The views of a scene show one set of named points, each view turned or mirrored, and shifted as a whole, with a little noise and some points left out.

Scene 1
View 1
tovib: [ 15   5  13  -3 -29 -22  16   0   6 -15 -24 -16 -24 -11  -3 -14  18   1
  19  -8 -13]
gen: [ 21   2   4  -5 -11 -25  11 -22  14  26 -26   0   5 -14  -4  -2   2  -2
   9  22   4]
lagif: [ -2   2  12  -7 -28 -26  25   3   2 -17 -17 -11  -3 -18  -2   0   0  -7
  17 -11 -16]
Fano: [ -7  -3   9  -2 -28 -16  16  15  -3 -28 -13 -11 -10 -12  -2   3  10  -2
  14 -20 -21]
teba: [ 27   5  12  -1 -27 -24   7  -5  11 -12 -32 -15 -24 -15   4 -13  27   5
  13  15   3]
Maro: [ 14  14  24   2 -37 -19  10 -12   2 -26 -27  -9 -31 -15  -3 -16  27   2
  28 -17  -1]
ges: [  1  12  19 -10 -24 -36  25 -29   7   7 -21   8  18 -29   0   7 -16 -18
  20   2  11]
pumo: [ 10 -10  -1  -4 -15 -11  -5  18   2 -11 -19  -6  -2 -11   7  13  19   4
  -4  20  -4]
Nuvaf: [ 16   0   5 -10 -23 -15  10  19   4 -12 -18 -19 -18  -7  -1  -9  16  -3
  13  -1 -28]
vep: [ -5 -12   0   6 -17  -7   4  11   0 -13 -17  -3  -6  -8  -2  12  17  11
   1  -3  -9]
Viv: [ 13   5  11  -2 -19 -30  14 -25  12  10 -27   3   6 -23   0   3   3  -3
  11  17  16]
bekad: [ 19   9   9 -13  -9 -11 -14 -19   6  24 -22  14  16 -18   3  14   1 -11
   6  24  14]
vana: [ -5  12  19  -7 -24 -34  36 -28   6   8 -18   3  11 -22 -10  -1 -18 -14
  26 -16  -5]
dipi: [ 26  24  26 -22 -34 -24   9   0   5 -18 -23 -15 -19 -20   2 -17  11 -20
  29  -3 -16]
vad: [ 12  -3  -4  -3  -5   2  -7   2   3  19 -15   0  -3   2  -9   5  10   4
   3   2 -19]
lef: [ 14  -3   1   1 -13 -12   9   0   7   8 -20 -10 -15  -1  -9  -7  14   7
   9   0 -19]
View 2
bekad: [  8   2 -17   7  27  -5  -3  -8  17  22  24 -14   0  13 -13   2 -36   0
  42   6   4]
lef: [ -9  -5  -6   3   3   4  -8   2   5  26   9 -14   5  17 -14   9  17  -5
  13   9 -23]
ges: [ -5 -26  -9  16  12 -22  -1 -34 -12  43  14 -18   2   6 -13   8 -35  -5
  39  30  -8]
vad: [-10   1 -17   3   6   8  -8   7  20  21  15  -6  -1  20  -9   6   7 -16
  18  -3 -12]
dipi: [ 32 -21   6   2 -24 -11  -9 -14 -12  43  10 -24  -5   0  -3  22   2   0
  19   5 -23]
Maro: [ 20 -29  18  18 -16   3  14  -8  -7  41   3 -34   8   7   4  27  10  17
   3   4 -22]
gen: [ -2   0 -10   1  25 -10 -11  -9   1  23  16 -18   9  14 -22   4 -16   6
  36  22 -14]
vep: [-20 -12  -7  23   3  14  13  -2   9  35  16  -5 -11  13 -11   0  16  -9
   9   1 -11]
Viv: [  0  -9  -3  13  23 -10   2 -18  -6  32  16 -21   5  10 -19   3 -22  12
  35  23 -10]
lagif: [ -9 -25  -4  17 -12  -7   0 -20 -12  46  11 -10 -10   5 -11  10   8 -14
  16  16 -19]
Fano: [-12 -27  -3  21 -19   5   8 -11  -5  47  12  -7 -14   7  -4  10  21 -18
   5   5 -19]
pumo: [ -1   5  -7  17   7  13   8   0   8  31  24  -2 -21   4 -18  -7  11  -3
  18  -4  -6]
vana: [-16 -35 -10  12   1 -23  -8 -32 -16  43   5 -17   9  12  -9  17 -21 -15
  31  34 -18]
Nuvaf: [  6  -7  -2   4 -18   3  -8  -1  -3  35  12 -10 -11   5 -12  10  26 -11
   9   1 -25]
teba: [ 17  -3  12  11   5   3   6  -3  -8  32  13 -25   0   3 -16   9  12  23
  14   7 -21]
View 3
gen: [  7  12 -10   1  13   2   0 -16   4   2  15  11   8  -1  -5 -13  -4  24
  -1  17  -7]
vad: [ -9  -9   8  12  -5  -1 -11 -12 -10  -6  36 -10  22 -15   2 -10  -7  19
   5   5   4]
lagif: [ 11  -9  -4 -14  -5  18  21 -20  -8  14  25   3   3 -27   0  -4  17  -4
   1  -8  18]
vep: [-12 -10  12  -3  -4   3   5 -16 -13  19  33 -17  20 -24   0 -11   5   2
 -14  -1  23]
Maro: [ -8  -3  10  13   4  11  34 -12   8  27   6 -17 -13 -24   1 -12  40  -7
  22   9  21]
tovib: [  2  -3  -1   7  -4   9  18 -16  -6  18  15  -9  -1 -27   0  -7  24  -7
  17  11  22]
dipi: [  3 -11   4   3   7  15  26 -20   4  -5   5   8 -17 -26   7   1  34  -8
  26   6  15]
Fano: [  0 -17   6  -8 -11  16  19 -18 -13  18  32 -11   8 -35   2  -4  20 -10
   0 -12  28]
vana: [ 32   1 -17 -18   0  26  26 -15   6  17  28  12  -5 -11  -8 -14  10  17
   7 -15  -8]
ges: [ 21   4 -10 -22  16  21  25 -18  14  11  16  20  -6  -3  -7 -14   8  22
 -10 -11 -12]
lef: [  1   0  -4  12 -10   3  -2 -12 -12  10  28 -12  14 -21  -1 -10   3   8
  18  15  14]
bekad: [-10  -1  10   0  24   0   0 -17  13 -13  16  12   7   6   0 -14  -5  33
 -15   2 -15]
teba: [-10   8   2  11  11  -1  13 -19   0  15   0  -4  -1 -18   0  -8  21  -3
   6  28  20]
Nuvaf: [ -3 -13   3   6  -8   6   5 -21 -16  -2  21  -3   7 -33   5   2  17 -11
  14  11  28]
View 4
Nuvaf: [ 11   3 -27   3  -4  10 -12   0  -8  -9  -6 -22   5  -5 -19 -15 -27   8
 -14  11   9]
Fano: [ 25  14 -32  -2 -13   9   8  -8 -12   4   9 -15  16 -14 -22 -17 -27  13
 -24  17  19]
lagif: [ 20  12 -28  -6 -16  12   4 -13 -10   7   7 -10  22 -12   0  -6 -22  11
 -21  11  15]
tovib: [ 15   3 -17   2   1  22   0  -6   2   2   3 -21  18  -2  -9 -12 -25   5
  -4  18  15]
dipi: [ 22 -11 -11   9 -11  13   2  14  11  -1  -6 -16  18   5  12  -7 -21   0
 -11  11  14]
vana: [ 15   3 -18 -13 -26  20   9 -21 -15  25  14   7  33  -9  30   6 -21  23
  -8  12   6]
vad: [-13  -3 -23 -15  -3  10  -6  -8 -19   1  -3  10  -6  -7 -29 -11 -22  31
   1   8  -3]
lef: [ -4   2 -22  -8   3  20 -10 -11 -14   0  -1  -9   6  -6 -19 -11 -25  20
   3  13   3]
Viv: [ -9   9  -5 -26  -4  19   4 -25   8   8   0  14  22  -3  11   8  -4  14
  -2   5   7]
bekad: [-27  -8  -2 -32  -7   5   4 -10   3   4 -10  38   0   0   0   7   2  26
   0  -5  -5]
teba: [  0   7  -5  -6  12  24  -3  -9  18  -6  -6 -15  15   2 -12  -6 -12  -2
   1  13  15]
gen: [-20   1  -8 -25  -2  21  -8 -22  -3   5  -5  14  11  -1   9   6  -9  21
   6   3  -3]
pumo: [ -7  16 -22 -20   0   1  -3 -12   1 -11  -9   2  -1 -10 -35  -9  -8  11
 -21   2  12]

In a view up to two points have been moved. Name them for each view, in the order of its rows, or write -.
view 1 -> Maro
view 2 -> vad
view 3 -> lef
view 4 -> bekad
